Each row is a point on a tangle of strands that fork and nearly touch. The rows are in no order.
Two points are linked if the straight distance between their rows is under 84.3. Some points are linked to none.
mel: [  4  12  10 -22 -18  -1  -1  17 -29  11   4  15  13  18  14  -1   2   9
   7  17 -11 -35  18  15   2   5 -14   0  13  -5  -4   7  -3   0  19  17
  12  12  -8   6 -16  -8  -3   1  -2 -12 -13  20 -37   3  -6   2 -11  -4
  11 -17 -29   5  11]
furot: [ -1 -24   4  25   0   4 -19  -5  12   9 -25  13 -29  42  40   5 -36  23
 -27 -30 -19  13  -1  -4 -18   4  -1 -19   9  -6  15 -13  -8  33  63 -13
  10 -41  33  21  -4  -7 -24 -31  27  -9  10   0  55   9  24  21  27 -18
   1  -5   7   5   6]
dufu: [  2  -8 -11   9 -11   1  -2  -1   1  23 -43 -10 -30   3  20  -4 -30  10
  -3   3  -7  -9  10  -3 -32 -16   9  -2  19 -27 -18   9 -12  -1  -3 -17
   4 -11  12  21  -5  17  19 -25   1 -16   4  -3  21  -1  40  10 -13  19
   6 -17  30   8   7]
vot: [  2 -14 -11   5  -2  -2   4  -3  21   9 -38 -17 -21 -13  -9  -6  -8   1
  -4  -4  -4  15 -11 -13 -26 -16  11  -9  -7  -5  -8   5  -4 -15 -28 -35
 -11  -5   3  -2  13  22   5 -12 -10  -3  14 -19  30  -4  26   1 -13  14
   2   8  33   3 -11]
Beb: [ -3  16  20   1 -31 -32  -1  -9  -9   8 -17  -8  -2  12  21   4  10  16
  20  27  28  24 -17  -4  -8  -9   1 -15   5 -11   2 -16  12   7  23  20
  -2 -19  36  -2 -16  -1   3  -3 -29   6  13  17   6   2  20 -18  17  29
 -26  16   2   2  11]
tufu: [ 12   2  -5  11   3   7  -7   1   5  -4 -12  12 -16  14  37   0 -33  17
 -15 -42  10  19   6   0  10  15  17 -23   8 -11  -2  -8 -18  43  68  16
  10 -39  27  29   9  -9 -21 -30  26 -31  11  -1  25  -1   4   3  25 -12
  -1  -7  -6   2   5]
guta: [-11  -4 -17  -7  31   2 -16 -27 -10 -17  26 -19 -24  -7 -24  -3   0  -1
  -3  35 -12 -19  25  15  21 -49 -18  24 -13  -8 -13 -19   3 -34 -48 -10
 -15  -4  10 -21 -11  14  32  16   0  23 -25  -2  -4   4   4  -4 -16   2
  -9  10  10 -16  16]
sog: [  0   8  14  -6 -19  -8   8   4  -9  10 -14   5  16   6  13   1   4  -4
  20   6  22  -2  -5   2  -2  11   9  -7   8  -6  -4  -4  -1  -3  11  20
   1   2  -2   9  -3  -3  -2   1  -8 -13   8   8 -15   1  -1  -2   0  12
  -8  -2  -5   5  -1]
ril: [-11  52  -3  -5  -9 -21  18   7  -6 -14   5  -4  17 -27  -2  -7  42   0
  25  21   8   8 -20  -6  11 -15  -4  -3   4  -7 -18  13  25   2   3  24
   9  15  -6  -7 -11  11  20   6 -33   2  13   8 -20 -15  14  -7   1  27
 -15  -9  -6 -11  -7]
gaz: [  1  13 -10   9   6   3  28  19   6  -9  -1  11  20 -27 -24 -22  19 -16
  17  -7   1   6 -26  -4   9  12  14   3 -12  27 -19  22   7 -14 -21  -6
   0  23 -55  -4  13  10  -6  20  -9   9  18 -20   1 -13  -1   8 -33   6
  -5  -1  -3  -2 -15]
diga: [ -2 -13  -4   9 -17   4   5  -1  17  17 -61 -10 -22  -4  11   1 -20   6
   1 -13   5   9  -3   0 -31  -7  25 -10   2 -22 -15  -2 -14 -11  -3 -31
  -5 -13  16  10   7  23  -6 -18  -2 -21  17 -18  39   0  38  13  -7  13
   5  -3  38   9   0]
duban: [-15  54  -6 -12  17  -6  30  13 -12 -15  36   4  30 -29 -34 -14  45 -18
  23   4  -7   2   6  11  29 -10 -15   6   0   9 -12  18  26  -8 -22   8
  14  33 -24 -33  -6  -2  11  32 -21   5  -9  -9 -32 -21 -19 -19 -16  12
  -8 -11 -14  -9  -1]
nidu: [ -6   5 -11   0  24  17  14  -6  12  -3   5  13  26 -11 -16   6  -9 -21
  -5 -51  28  18  24  11  31  29  13   8  -1 -10   6  -6 -16   2  -2   1
  -4  10  12   6  11 -13 -25  -5  36 -36 -21 -20 -24   5 -24  -9  23 -19
   8   2   5   2  -5]
kadub: [ -1 -30  13  11  14  15 -33 -21  15  -7  44   5   2  41   6  27 -26   0
 -39 -10 -32 -28  16  -6 -12  15 -24   6  -8   9  32 -14  -3  16  -3 -19
  -8   0  18  -6  -6 -26 -12   1  17  20 -15   5  21  20 -12  17  42 -46
   7  17  -4  -5  -9]
kimak: [-16   4  14  -7 -26 -23 -15 -19 -13   4   4  -2  -2  23  15  10  14  13
  15  36  18   2   6  -2   3 -10 -13  -6   6 -16   8 -24  14   6  10  24
  -3 -13  42 -13 -23  -4   8   8 -23  11 -13  26 -11  11  11 -19  29  14
 -19  18  -5  -2   6]
vig: [ -2 -40  16  12   1   5 -24 -29  22   1  16 -14  -9  34   7  14 -28  -1
 -34  -8 -15   1  11  -6 -21  14 -22   1  -8   6  32 -15   2  15  -2 -25
  -6 -14  35  -7   4 -27  -9  -6  10  27  -9   5  33  14  -8  -1  54 -29
  -7  23  15  -2 -10]
nivad: [-24  24  -9  -5  -1 -19   3 -15  -6 -12  13 -10  15  -6 -16   0  47   4
  29  36  14  14 -11  -3  24 -28  -8  10  -7 -11   2 -29  31 -10 -15  24
  -7   1  18 -29 -21  10   9  27 -24  16  -3   2 -13   3   5 -18   8  16
 -15   8  -2  -7   5]
kape: [-27  27  -5   0   5 -17  16 -11   1 -15  12  -8  14 -16 -26  -7  47 -25
  27  16  13  24 -16  -6  18 -18   1   3  -6   8   1 -17  30  -6 -20  18
  -4   4   0 -28  -8   2   4  32 -26  20   1  -2  -8  -7   2 -24   1  23
 -16  14   0  -4  -7]
tar: [ -9 -22   9  -3  31   3 -17  -2 -13 -20  34  -8 -18  17 -28  10   5   3
   0  37 -14 -24  11  -1  28 -35 -19  23 -33  15   9 -29   3 -36 -37 -10
 -17  -3  -6 -29  -6  -9   9  30   2  47 -10  -8   2  10 -16  16 -24 -12
 -16  33  -1 -15  15]
Bib: [ -2 -10  -5   4   6  11  16  23  -5  -3  -3  23   9 -23 -25 -12  11  -3
   9   9 -16 -17 -22 -11   4  -3  11  14 -24  26 -13  13   0 -32 -31 -23
 -14  15 -51  -9   7  19  -6  23   1  13  15 -23  13  -9   2  24 -56  -3
   5   0  -3   0  -2]
tubep: [  9  -5   3  17  -6   9  -7  -2   7  13 -30   0 -22  22  36   5 -39  15
 -15 -39   2  22   4   1  -6   7  20 -25  15 -15   2 -11 -14  34  68  -2
   7 -44  36  25   2  -6 -16 -32  21 -20  16  -3  42  -4  21   6  20  -4
  -7  -7   7   1   7]
daver: [  7 -25  -7   4  31  13  -8  -8  19   7  18  -4  -9  -7 -21  16  -9  -7
 -30 -14 -21 -12  -4 -11  -4 -15 -11  15 -16  12  13   5  -9 -17 -38 -33
 -14  -6 -12 -14   7   8   3  -1  11  16  -7 -15  11  -2 -21  13  -8 -13
  17   1   7   0  -1]
bepo: [ -5 -14  -8  -4  13  19  -7 -23  28   7  -8 -18  -1  -1 -20  14 -14 -19
 -16 -34  15  14  18  -3  -3   6   6   9   7 -10  17  -8 -11  -5 -30 -24
 -12  -5  28   1   4  -3   2  -3   9  -7 -20  -9  13  -3  -8 -16  27  -1
   5   6  26   2  -9]
nogo: [ -8  31   0  -6 -11 -26   0  -2  -9  -9   3  -7   8 -11   6  -2  40  12
  23  37  13  13 -17  -6  14 -22  -6   1  -1 -13  -2 -11  27   7   2  30
  -2   0  16 -16 -17  11  17   9 -33   8   6  15 -17   1   9 -12   4  23
 -17   2 -10  -5   5]
vov: [ -2  11  -9  -8  15   4   6  -3  -5  -4  11  -8   3 -25 -26 -11  14 -17
   9  10  -6  -4   2  -2  16 -22  -5  13  -3   6 -16  10   4 -27 -41 -10
  -5  14 -23 -14   3   9  21  16  -5   8  -9  -5 -10 -15  -5  -4 -26  12
   1   1  -2 -11  -5]
vulof: [  8   0  10 -21  -9   8 -13  23 -29   8  14  22   3  25   7  -1 -12  15
   2  15 -30 -51  30  13   0   5 -21   2  14   3  -6  12 -12   0  18  12
   8  15 -15   5 -12 -14  -5  -2  19  -5 -19  24 -31   7  -4   9 -14 -24
  19 -20 -33  -3  16]
Pupu: [ 15   7   2 -10  -8 -14   3  26  -5 -16  17   6  20 -10  20   1  11  21
   7  -5  17  16   1  17  11  37  21 -19   5   4  14  -1  -7  34  43  35
  19  11  -8   5  13 -14 -28  -3   5 -14   7   2 -33  16 -33 -15  17  -9
   4  -2 -30  13   4]
zezo: [  0 -17  -6   5  -5  18  14  19   4   2 -41  29  10  -3   1   2  -3   1
   5 -22   4 -21 -17   1 -11   9  21  11  -5  -5 -20   3  -8 -20   6 -14
  -5   7 -26  19  11  21 -22  -5  16 -28  18 -31  23   2  15  37 -39  -7
  22 -15  14   6  -1]
masuv: [ -9  21  -1  -3 -11  -4  30  31 -11 -13   1  25  28 -18 -16 -23  27  -6
  25  19  -1 -16 -22   3  10   5   9   4 -13  17 -18  15  17 -19  -9   5
  -4  28 -50  -7  -4   7   0  23 -13   2  19  -8 -12 -11   2  15 -46   9
  -9  -6 -14  -6   5]
dobu: [-10  19  19   5 -32 -25  16  -3  -8   8 -44  -4   2   6  16   5   5   0
  25  11  34  22 -18  -2 -18  -7  17 -16   3 -18 -21  -9   6 -13  15   5
  -2 -12  24   5  -6  11  -4   0 -28  -6  23   0  16  -8  35  -4   7  29
 -25  13  25   3   4]
Subu: [-14  35   7   5  -3 -24  17  -8   4 -13  -1 -12  23 -12 -15   5  40 -21
  28  -4  26  40 -17  -5   7   2  15 -10   3   9   4  -5  16   3  -2  17
  -2   6   8 -12   1  -6 -10  15 -27  10  12   4 -11 -13   2 -25  21  22
 -17  16   3   2 -14]
zas: [  0 -16  -3  -7   4  14 -22 -26   8  12  12 -12 -14   5  10   0 -33  -3
 -25 -10 -19 -17  29   3 -14  -2 -17   7  15 -11   6  12 -15  14 -12  -9
   2  -2  25  11  -3  -2  24 -10  14  -5 -25  19   3   4  -3 -10  25  -6
   8 -11   6 -10  -2]
zore: [ -7  -8  13  -4 -23 -15 -28 -22 -14  -8  21 -18 -24  27  27  -5  -5  15
  -9  45  -2  -7  23   1 -10  -8 -28  -5   1 -12  10 -14  14  17  14  12
  -1 -15  40 -13 -21 -13  21   8 -17  24 -16  43  -7   7  11 -16  36   0
 -17  14  -3  -8   3]
Devas: [  1  23   7  -6  -7 -13  16  13  -3  -6  11   8  35 -10   5   4  19  -1
  20  -7  29  21  -1  14  13  32  26 -16   5   5  15  -7   1  15  25  28
  13  16  -2  -4   3 -18 -30   9  -5 -16   5  -5 -38   7 -33 -21  18  -2
  -4   1 -24  11   0]
Rona: [ 11 -25 -14  15  11  10 -10   8  19   0 -20  22 -22  11  19  10 -10  16
 -22 -25 -15  -4 -25  -4 -19  -5   0  -4  -4  -5   6  -6 -10  20  30 -14
   5 -24  -3  20   3  10 -18 -35  26 -21  12 -13  32   7  10  31 -14 -13
  21 -25   6  14   7]
sosok: [ 15  -6  -2   1  28   2   7  15   4  -8  45   3  11 -16 -20  -1  13   5
  -9  -3 -11  12  -8   1  24  19   0   0 -18  32  21  10  -4   3 -12   2
   6  13 -35 -23  22 -12 -19  17   7  20  -4 -13 -17  10 -51  -6  -8 -18
  10   8 -27   9  -3]
Zube: [  2 -29  12  -6 -11   5 -25   1  -8   4   3   9 -11  45  10  11 -24  11
  -8  14 -22 -38  10  -4 -10   8 -16   1  -1   3  12 -11 -10   0   7   0
  -3  -4  -1   1  -3 -17  -2  -3  11  14  -6  15   0  18   4  21   9 -23
   1   7 -15   1   7]
pil: [ -9  20   0  -1   7   5  28  18  -4  -3   6  21  45 -14 -11  -5  11  -9
  15 -19  19   9   6  17  23  35  14   6   1   4  -4   6   4  -9  -4  12
   6  27 -25   0   8  -3 -26  14  15 -27  -5 -22 -31   2 -24  -3  -7 -11
   2  -2 -11   6   1]
Zun: [ 30   9  -6  -9  10   7 -10   1  -3  -3  34 -30 -19 -28   1 -12   0  -4
 -19   4 -19   3  15  -1  -2 -11 -16  -2   4   6   2  34   2  20  -6   6
  15   2  -3   2   6   3  41  -4  -4   5  -6  25 -18  -9 -15 -20   6   0
  12 -20  -8  -7 -10]
donun: [ 23   3  13  -2 -20 -13  -7  18  -5 -11  15  -5   6  -6  24   4  11  18
   5   5   9  25  -8   8  -1  33  17 -27   5  12  19   2  -4  41  48  33
  14  -6   2   9  11 -15 -20  -9  -9   8  20  17 -20  10 -27 -16  11  -4
  -6   4 -24  14  -2]
tekog: [ 33 -10 -22  10  33  10 -13   1  25 -10  31  -5 -15 -33  -1  -2  -6   7
 -46 -37 -27  15 -14  -5  -5   0 -10   0  -1   9  14  24  -2  30   4  -7
   8  -6 -11  11  16  15  11 -29  17  -4   3  -1   6   1 -18   4   3 -14
  27 -27  -5   3  -8]
Dok: [  1  15   1  -3  15  -4  22  25  -5 -10  35  10  28 -24 -25 -17  26  -2
  11  -1  -5  13  -3   8  26  24   9  -2  -9  30  11  13   8   1 -11   9
   9  28 -42 -23  13 -13 -20  27  -4  10   1 -14 -32   2 -44 -15 -18  -8
  -1   3 -26   7   1]
Nofo: [ -7 -11  12 -14 -15   4 -25   2 -25   9  10  17  -9  45  17   8 -24  13
  -5  28 -25 -55  30   8  -9  -6 -19   4  12  -5   0  -6 -12  -4   9   6
   1   8   4   0 -19 -20   6   1   8   4 -25  27 -14  13  12  16   3 -16
   5   5 -27 -10  16]
Zinug: [ -1  21  14 -17 -24 -14   7  15 -21  12  -9  17  17   9  16   3  13   7
  19  17  13 -18   6   7   4   2  -6  -2  12 -14  -9  -1   1  -3  17  25
   7   9   4   3 -17  -3   3   3 -12 -17  -4  12 -30   1  -3  -4  -5  12
  -1  -8 -18   2   5]
dor: [ 14 -17  -7   7   0   9  10  16   7  -1 -28  28   3  -9  -3   1   8   7
   2 -16  -3  -5 -33  -8 -10   7  15   5 -11  11  -5   5  -5 -15   0 -17
 -10   2 -31  10  14  19 -25  -4  11 -11  26 -22  21   3   4  29 -35  -4
  17  -6   1  10  -5]
Reris: [  9   7 -14  12  -5  -2   9   1  26  -6 -33 -32 -16 -28 -16 -12   2 -11
  -2 -23   2  33 -21  -9 -18  -8  20 -19  -4   0 -13  19  -3  -2 -19 -35
  -7   3  -3   4  21  19   1 -17 -17   8  22 -15  26 -13  29  -5  -5  20
  -4   9  32  -2 -21]
far: [  2   1   0  -1 -16 -10  -4  -4 -13  13 -25  -2 -21   3  18  -5 -15   5
   6  27   3 -16   5  -2 -15 -19  -3   3  12 -21 -24   1  -1 -14 -12   3
  -2  -7  12  12 -10  15  29 -13  -5  -9   0   7   3  -2  33   3 -13  18
  -2  -7  14   3   7]
muna: [  5  25 -15   8  -1 -14  11  -2  20 -17 -17 -38  -8 -33 -21 -15  18 -21
   6 -12   6  35 -24  -9  -8 -11  12 -22   2   6 -16  20   3   3 -16 -18
  -3  10 -11   2  20  12  11  -8 -25  25  18  -3  20 -19  24 -17  -3  27
 -12  10  22  -9 -26]
Revip: [  5 -29   5   2  28  17 -17 -13  14   1  40   5   5  21 -11  23 -15  -3
 -29 -16 -17 -19  11  -1   7  15 -21  12 -15  17  29 -11 -12   0 -12  -9
 -11   3  -1 -12   4 -18 -21   4  18  17 -18  -9  -2  14 -31  13  23 -37
  13  17  -7   2   0]
fefol: [-11  37  11  -2 -16 -25  21   8  -2 -13   1  11  35  -4  -3  10  36  -5
  35   0  31  26 -16   3  10  24  29  -9   1   6  18  -7  12   6  15  29
   4  13   4  -8  -3 -13 -25  16 -29   0  17  -3 -30  -7 -16 -21  22  17
 -17   6 -10  12  -7]
ladef: [  6   7  -5   0 -10  15 -11  -9   3  20 -17 -20 -15  -6  30  -4 -35   3
 -18 -19  -2   1  27   0 -16  -2   4  -2  32 -28  -9  16 -15  25  15  -3
  10 -12  27  33 -10   7  31 -27   2 -21  -9  12   9 -12  23  -8  17  18
   4 -22  20  -2  -2]
zinur: [ 15 -13   1 -12   5   6 -22 -15   3  -1  38 -25 -24  -3   0  -6 -14  -3
 -27   6 -19  -7  21   1 -10  -5 -20   6   0   1  11  16  -3  15 -13  -3
   4  -6  12  -3   2  -8  30  -2   1  13 -11  28  -8  -1 -20 -16  24 -11
   8  -3  -3  -8  -7]
gisu: [ 25  -6   9   0 -18 -10 -10  10  -6   0   3 -12 -11   1  16  -3   4  15
   1  12  -4  15 -14  -3 -11  16   4 -16   4  10  10   6  -2  25  33  25
   6 -14  -5   6   8  -9  -2 -14  -9  16  19  22  -5   6 -10 -11   5   0
  -4   5 -16  10  -4]
raro: [ -1  -1  -5  -6  -9   6   5   1 -10  15 -25   5  -1  -6   3   1 -14  -6
   5   8   1 -30   9   2 -13 -11   5  12  12 -13 -22  12  -8 -22 -22 -10
  -5   9  -9  15  -1  14  15  -8   6 -22  -7  -5  -1  -7  21  16 -27   7
  11 -13   9  -3   3]
zon: [ 18   1   6   6 -15   5  -7 -12   4  14 -19 -23 -10  -1  22  -1 -23   3
  -8 -10   4  18  11  -5 -17   3   7 -16  21 -13  -3   4 -10  24  24   1
   5 -19  25  20  -1   3  15 -26  -6 -10   7  17   8  -7   9 -12  22  14
  -4  -6  15   2   0]
Gilu: [ -1 -14  -2   0  10   0   3  22 -14  -6   2  15 -11  -9 -23 -10   5   4
   6  30 -16 -27 -14  -7   6 -26  -4  20 -24  21  -9   1  -2 -41 -32 -18
 -16   6 -34 -11   0   9   9  17   2  20   8 -10   5  -5   3  21 -53   0
  -3   0  -4  -6   9]
vite: [ -6 -36  20  14 -11   4 -17 -32  22  11  -9 -17  -9  41   9  10 -30   0
 -24  -9   2  14  21  -3 -17  13 -10  -7   1   1  29 -19   0  17  11 -22
  -2 -23  50  -1  -1 -25 -16  -9   7  20 -14  13  34   9   2 -12  58 -18
 -17  25  17  -1  -4]
sud: [-14  25   7 -15 -16  -6  21  23 -25  -2  -1  23  28 -10 -10 -13  19  -2
  22  22   2 -27  -4   9   8  -5  -4  12  -8  -2 -23   8  16 -30 -12   6
   2  23 -30  -6 -14   9   8  20  -8  -8   1  -5 -22 -15   3  12 -42   8
  -1  -9 -15 -11  11]
bab: [-11 -31   8   1  15  -1  -9   6  -7  -7  14  -2 -10  16 -26  10   6   2
   5  31  -6 -18 -11 -10  14 -14 -11  18 -32  27  15 -24   3 -32 -34 -12
 -21  -5 -15 -29   2 -10  -6  26  -4  43   3 -14  10   6 -13  19 -25  -8
  -8  31  -2  -1   7]
mava: [-11  58  -3  -9  -2 -16  29  12 -11 -16  17   5  35 -31 -13 -15  43  -8
  21  10   0  -1 -12   5  15  -2  -7   0   0  -1 -20  27  23  -3  -5  14
  12  34 -26 -10  -6   3  13  15 -32  -3   7  -3 -32 -21  -2  -8  -8  19
 -12 -16 -15  -9 -10]
Kizin: [  9  -6 -14   7   4  22 -12  -6   8  18 -15  -5 -24   3  27  -2 -35  10
 -22 -30 -21  -2  15  -5 -18  -7  -2  -1  28 -22  -3  11 -17  34  30  -2
  14 -13  17  35  -5  10  15 -37  20 -27  -5   2  22  -4  21  10   5   3
  18 -32  14   5   0]
kavod: [-10  -4  10   8 -24  -3  17   4  -1  12 -56   1   1   5  15   3  -7  -5
  17  -9  31   4  -8   2 -19   2  27  -6   2 -15 -26  -1  -8 -22  12 -11
  -6  -4   5  13   1  18 -12  -3 -12 -18  24 -17  20  -4  34  12  -9  16
  -5   2  27   4  -1]
Fil: [-19  11   1   2  13  14  25   6  -3   4  -3  31  44  -8 -16   6   2 -16
  11 -36  33  13  17  17  28  40  18  10  -3  -4  -1  -8  -2 -13   0  10
  -5  19  -8  -1   4 -10 -38  13  31 -35 -16 -25 -29   6 -20  -5   2 -16
   6   4   2   6   5]
rina: [ -6  38  -2   2  -6  -1  26   1   1  -7 -18  -5  25 -22  -6  -6  14 -19
  19 -15  18  10 -15   2  -1  11  15  -7  10  -6 -26  19   5 -14   2   1
   9  27 -22  16   7  10   6   1 -16 -13  12  -7 -15 -19  15  -1   1  22
  -4 -10  15  -8 -13]
zusud: [ 12   0  -9   3   8  11  -6   1   9  -4   3  11 -11   4  31   1 -24  11
 -20 -40   6   9  16   5  10  19   7 -14  11 -13  -1   0 -17  34  50  16
  13 -15  14  30   7  -7 -11 -26  29 -43  -4   3   4   6  -5   7  23 -15
   7 -16  -7   2  -1]
val: [ -7 -40  12   8 -10   6 -21  -9   7  15 -20  14 -10  50  18  14 -31  12
 -15  -5 -12 -24   2  -7 -18   8  -9  -3   5  -3  14 -18 -14   5  18 -11
  -8 -16  16   5  -5 -12 -18 -15  18   7  -4   4  26  22  13  21  20 -21
  -2  10   0   3   7]
dimi: [-22   9 -15 -18  16   0  -9 -29  -9   2  13  -8  -6  -5 -20   3   0 -16
   3  20   7 -19  35  13  12 -34 -19  25   2 -24 -12 -19   7 -30 -50  -5
  -9   4  23  -8 -19   8  33  14  -2  -1 -39   5 -17  -7   8 -17  -2   7
  -1   7  12 -13  13]
zisu: [ -9  23  -2 -16  20  -2  12   0 -12 -19  44  -9   9 -20 -30 -10  36 -21
  17  12  -5   9   7   7  36 -12 -10   6  -9  20   9   6  18  -9 -23  15
  10  15 -14 -38   0 -10   9  39 -17  20 -13  -3 -28  -7 -39 -29 -13   0
   0   2 -19  -5  -5]
nafaz: [  6  -3 -14   2  18  11   1  -5  20 -10  11  13   7  -9   5   3 -23  -1
 -24 -49  21  20  19   5  26  23  10  -5   0  -8   4  -2 -16  22  20   7
   2  -3  17  18  17  -8 -18 -22  35 -37 -13 -13  -6   5 -25  -2  33 -16
   8  -3  -6   1  -4]
lafu: [ -2  -3  11   2 -26  -3  12   7  -4  16 -39  13  15  13  17   7  -4  -6
  19  -7  28  -4 -12   6  -7  15  25  -5   9 -11 -15  -8 -10 -14  19   9
  -3  -4  -3  15  -1   5 -17   1  -2 -21  17  -7   7   2  17  13  -9   6
  -4  -1   6   7   2]
zomul: [-20 -20   7  -4   7  -2   1  -7  -8   2  -2   4   2  13 -24   8   7 -13
  15  20  12  -9  -2  -3  11  -3  -3  19 -19  12   9 -24   2 -36 -34  -8
 -20  -2 -12 -23  -2  -7 -11  30  -2  17  -6 -12   0   1  -8   4 -21   1
  -2  28   4   0   3]
nonir: [  6   6  -7  -4   3  -8  -1  -1  -1  -6   7 -17  -8 -22  -9 -16  14  -7
   6  22  -2   3 -13  -7   6 -24  -8  -1  -6   6 -13  11   6  -5 -23   3
  -1   2  -9  -9   4   8  28   4 -14  13   4   8  -6  -7   6 -11 -17  15
  -7  -2  -4  -7  -6]
kagon: [-15  -6  -5  -1  32   4 -10  -4 -18 -26  31 -15  -9   4 -29  -2  18   0
  10  47 -10 -13   8  12  37 -46 -14  27 -24   8  -4 -33  10 -34 -36  -1
 -13   6  -5 -34 -16   5  17  37   2  40 -17  -3  -8   8  -9   8 -30  -4
 -16  22  -3 -21  18]
foz: [  7 -24  24  11 -29 -11 -21 -14  -6  11  -9 -10 -26  38  29  -1 -26  16
 -12  19  -6  12   6  -7 -28  10 -14 -20   4   5  16  -8   5  28  32  -1
   7 -31  34   5  -7 -20   0 -14  -3  25   7  28  28  11  14   1  34  -5
 -14  17   4  -3   3]
vinag: [ -2 -22  -2   4   5  18 -18 -25  23  15  -8  -7  -9  10   6   6 -32  -2
 -27 -29  -4  -1  23   1 -10   5  -6   4  12 -13  12  -2 -17  12  -1 -18
  -3  -9  31   9  -2  -6   4 -19  17 -10 -19   7  18   2  -4  -7  32  -6
   3  -6  14  -1  -2]
verot: [ 15 -20   0   0  30   8  -7   6   4  -7  48   5   6  -3 -17  14   0   5
 -24 -11 -16  -1  -5   0  17  17 -16   7 -23  25  25   1  -5   0  -9  -3
   0   8 -27 -18  14 -10 -17  11  14  23 -11 -12 -11  16 -48   8   4 -31
  14   9 -21   8   0]
Malu: [ 13 -17 -18  19  13  15 -18   1   8   6 -14   9 -38  17  27   9 -19  19
 -29 -22 -39  -2 -13 -13 -31 -11  -9  -3  10 -11   5   3  -7  40  40 -11
  19 -27   6  35 -11  12  -2 -40  26 -19   3   4  32  -3  18  23  -2 -14
  29 -37  14  10   4]
Vifev: [ 42  -1 -17   2  19  10  -4  16   7  -5  26 -14 -13 -33  -5 -12   6   3
 -19 -11 -29   5 -11 -11  -2   1  -3  -1   3  16   1  32  -2  23   2   4
  11   3 -24   9  16  11  24 -18   6   6   8   9  -5  -6 -16  -4 -11 -11
  20 -25 -11   2  -9]
sez: [-17   0  -7   2  19   6  12  -5   0  -4   7  -4   5 -11 -37  -5  17 -28
  14   4   6  10  -6  -8  19  -7   2  11 -15  20  -1  -4   7 -26 -46 -13
 -12   6 -22 -24   6   3  -5  35  -8  17  -1 -18   7  -7  -9  -6 -19  13
  -2  17   9  -2  -8]
pugur: [-18  12  11 -19  -5  -9   9   3 -14   1  15  12  23   9 -11   5  24  -9
  24  16  16  -4   8   9  17   8  -7   7  -1   5  19 -11   9 -11  -8  16
   0  13   1 -18  -9 -15  -9  25 -12  -1 -14   6 -37  -1 -26 -17   5   0
   0   8 -17   5   4]
gezot: [ -4 -12   1  -3  -9  12   3   8  -6  18 -34  24   6   5   5   7 -13   2
   5  -5  -2 -35   2   2 -11  -5  12  17   8 -12 -20   9 -17 -21  -2 -10
  -5   5 -15  17  -1  14  -6  -6  24 -26  -4 -12   6   2  19  29 -31  -3
  22 -12   5   4   9]
Tipep: [ 21 -16  11   5 -17  -4  -6  -2   8   9 -19 -15 -14   2  14  -2 -13   7
  -4   3   4  24 -13  -8 -19   7   5 -17   2   4   8   1  -2  14  15   1
  -2 -23  13   8   9   1  -2 -18   1   9  18  12  19   2   7  -2   8   8
  -6   4   7   6  -2]
talu: [ 12 -31   3   7 -11  -7  -1  23  -2   5 -21   4 -24   9  -3  -6   5  16
   6  30 -11  -5 -37 -15 -17 -11   4   1 -19  18  -1   0   4 -14  -3 -11
  -6 -16 -19   2   8   4  -6 -10  -6  22  27   2  25  12  12  22 -37  -2
  -1   4   1  10   3]
gasel: [-10  21  -6  -7  -9  -1  20   7 -20  -1 -17  14  14 -17  -4  -8   8  -8
  15  18   9 -28   0   2  -2 -16   2  13   3 -13 -37  11   9 -33 -23  -4
  -1  24 -20   7  -7  19  22   7  -7 -18  -2  -7 -11 -13  27  11 -34  15
   4 -12   6 -11   5]
tobek: [  8  -9  -4   2   5  13   1  -1   9   5  -7   7  12  -8  -4   4  -7  -7
  -2 -23   6   1  -2   2   6  17   7   4   1  -2  -1   3 -13  -5  -2  -2
  -5   3  -9   8  15   4 -12  -9  19 -19  -1 -13  -2   1 -13   7  -5  -7
  12  -8  -2   6  -7]
Biza: [ -8  37  -2   0   6 -11  35  24  -2 -15  22  12  44 -28 -15 -18  31  -3
  21  -6   9  14  -5  15  18  30  14  -7   1  15   0  16  13   5  -2  18
  14  38 -45 -16   8  -6 -20  22  -9  -7   3 -18 -36  -6 -33 -15 -10   2
  -8  -3 -19   6   2]
luzi: [ 16 -24 -12  15  14   6   3  15  16  -6 -16  31 -13  -1   2  10   2  12
 -14 -17 -13   1 -39 -12 -14   1   3   5 -15  10   5  -3  -6   1  15 -17
  -5 -11 -26  13  15  17 -26 -22  19 -11  23 -26  24  10   3  32 -32 -19
  23 -18   0  15   3]
buzad: [ -6 -32   4  20  -2  11 -26  -8   7   7  -9  15 -25  52  33  12 -33  22
 -30 -13 -33 -11  -9 -11 -31   4 -12 -12   9   0  18 -16  -6  30  40 -13
   8 -21  19  18 -11 -10 -20 -27  21   4   5  11  46  18  21  26  25 -26
   4  -4  -1   3   4]
pilip: [-11  13 -13 -16  10   8  -5 -26   1   5  11 -22  -8 -13 -15   2  -3 -20
  -4  -1  12  -1  31   9   1 -20 -14  13  14 -21  -7   3   5 -12 -40  -4
  -6   5  25  -1  -7   7  38   7  -8  -8 -32   5 -16 -13   3 -27  12  15
   4   0  14 -13   1]
tafe: [ 11  17  -2   5  -4 -14   3  -7   7  -3  -6 -31  -5 -27  -1 -13   8 -11
  -1   6  10  27 -12  -9  -9 -13   1 -15   6   1 -13  13   7   6  -7   3
   0   0   5   4   5   7  23 -11 -19   6   7   8   5 -12  17 -20   2  24
 -12   3  11  -5 -14]
Boz: [ -3 -16  19   0 -31 -11 -28 -13 -17   5   7 -10 -24  40  32  -4 -21  20
  -9  33 -10  -5  18  -3 -15   8 -19 -13   7  -1  12 -12   6  24  29  11
   8 -17  32   1 -14 -20  10   0 -12  19  -5  38   6  13  13  -5  37  -5
 -15  15  -9  -4   6]
fug: [ -6   5 -10 -10  15  13   1 -26  14   7   9 -21   2 -15 -26   7  -4 -26
  -6 -26  17  10  23   4   3  -2  -2  13  11  -7   7   4  -2 -13 -38 -13
  -4   2  15  -2   7   2  22   6   1  -7 -25  -4  -9 -11 -10 -28  17   5
   5   4  19  -3  -8]

A fork is a point with three links, a tip a point with one. Leave the first point through the second and follow the links. Name the first fork or tip that comes.
bab / tar -> tekog
zon / ladef -> raro
val / Zube -> kavod
Kizin / ladef -> zisu
nafaz / nidu -> vite
zas / vinag -> diga

A fork is a point with three links. Follow the links from the first point to the second and name the forks in between, in order.
pil / diga -> kavod
gaz / tafe -> raro diga
far / tafe -> diga
buzad / luzi -> kavod diga raro
